Each row is a point on a tangle of strands that fork, close into loops and nearly touch. The rows are in no order.
In the rows, 128 means zero.
Points whose rows are less than 44 apart are linked; no others are.
saze: [119 143 138 167 142 126 137 114  98]
Gug: [120 121 141 210 165 137 118 154  86]
lubik: [ 90  69 168 106 167  97 175 126 121]
Lofir: [146 114 173 194 152 105 139 125 126]
Lav: [184 152 130 134 112 129 111 135 158]
Kas: [127  54 171  95 133 129 115 149 140]
lom: [118 125 154 168 146  91 162  94 121]
niv: [140 177  86 134 124 163  94 152 103]
zof: [138 100 169 136 140 111 132 128 133]
Vade: [139  92 166 174 143 133 114 143 117]
gol: [131 178 102 181 143 138 124 134  97]
Zefo: [139 138 118  59 103 142 112 130 140]
Pupan: [131 134 109  41 102 131 128 124 154]
beni: [118  49 166 115 129 145 103 148 120]
Sov: [150 140 138 139 125 123 124 125 132]
mepof: [114 116 116  63 127 103 180 120 175]
Rudu: [143 108 165 198 153 120 123 138 114]
loni: [ 87  81 176 134 167  96 168 115 104]
mure: [109  86 144  52 133 130 135 139 131]
dev: [160 156 131 166 130 127 122 132 132]
kulaz: [ 90 101 141  86 147 107 164 116 120]
rov: [123 140 102  47 104 120 143 114 163]
Fivup: [111 164 115 159 122 108 154  91 122]
Tiku: [126 177  90 118  93 113 142  87 171]
notuv: [146  47 162 151 126 149  96 160 137]
tuza: [143 151 105  95 104 178  79 153 114]
vap: [107 120 101  57 124 104 190 119 184]
Zudov: [179 162 127 163 124 130 113 142 146]
gagu: [165 162  94 161 134 155  81 183 128]
bora: [ 97 177 100 165 124 120 148  87 107]
mezat: [158 131 141 105 114 106 137 116 164]
fove: [ 79 121 121  84 135 109 166 103 115]
tol: [121 145 141 180 137  84 171  84 135]
fes: [148 177  86 147 133 163  84 170 112]
pof: [132  86 172 148 142 120 125 133 124]
leti: [130 117 157 211 163 125 125 144  99]
lel: [113 124 119  67 112 165  94 140 102]
popu: [136 195  85 185 142 135 123 140 104]
duf: [102  85 178 151 161 100 157 115 106]
ruko: [ 70 134 110  98 128 110 166  89 117]
zol: [102 182  84 128  97 119 144  79 149]
Luf: [108  56 139 129 124 176  80 160  91]
dud: [126 160 123 177 142 131 129 126  96]
ges: [101  95 130  38 129 136 132 138 126]
mig: [118 131 150 163 144 108 144 108 108]
vumug: [121  54 132 156 126 175  80 170  98]
vunim: [154 118 166 159 139  86 152 109 150]
dirom: [122 108 134  67 130 106 162 126 159]
puso: [152 166 107  94  95 134 121 114 152]
sede: [ 86 177  83 120 103 127 143  82 123]
rig: [158 116 118 178 138 158  83 183 129]
lide: [ 98 188  90 181 128 125 145  96  98]
doz: [136 196  74 137 117 156 106 138 106]
fefo: [116 159 126 177 129  94 166  82 135]
kuf: [101 183  83 121 106 140 130  96 108]
bem: [132 138 115  79 106 169  89 143 111]
Bute: [150 150 115  84 104 141 110 124 140]
borut: [142 109 163 128 138  92 154 115 147]
neb: [159 178  99 119 102 134 118 117 146]
Noso: [167 185 102 139  97 120 129 109 164]
Fod: [126  71 165  82 140 114 138 143 150]
Gogud: [121 194  79 128 111 151 117 116 105]
doru: [155 103 140 166 132 153  92 168 127]
Fot: [141  61 129 164 124 170  81 172 116]
gesu: [107 114 124  46 117 149 112 133 115]
vomo: [172 146 134 113 109 117 125 121 167]
nibo: [123 168  86  84  90 117 138  96 172]
Daru: [ 80  80 151  85 161 104 177 128 114]
Kavad: [150 172  92 109 110 172  88 150 115]
fako: [117  87 148  64 140 113 154 139 149]
movo: [161 132 102 177 141 154  73 195 130]
zekob: [153 125 168 184 146  97 147 115 138]
kunin: [149  71 151 157 123 156  89 164 130]
mab: [117 151  94  72  98 112 147 102 168]
kav: [114  49 152 113 125 160  91 153 107]
Zige: [112 105 174 165 159  84 167 104 116]

A fork is a point with three links, a tip a point with one. Leave the first point through the second and follow the links. Name the first fork or tip that comes.
lom, tol: lide
lide, bora: lom
saze, dud: popu
beni, Kas: fako
bem, tuza: niv
borut, zof: Rudu

A tip is a point with one link. Name the tips that can be reached along the links from each point below, in the order of the rows.
dev: Sov, mezat
puso: notuv, vap, Noso
Zige: popu, ruko, lide
zekob: Gug

Name the points in between on the shortest way along the links from the first point to the second, in order.
beni, ges: Kas Fod fako mure
nibo, Pupan: mab rov
Gogud, Tiku: kuf sede zol
vomo, Sov: Lav Zudov dev
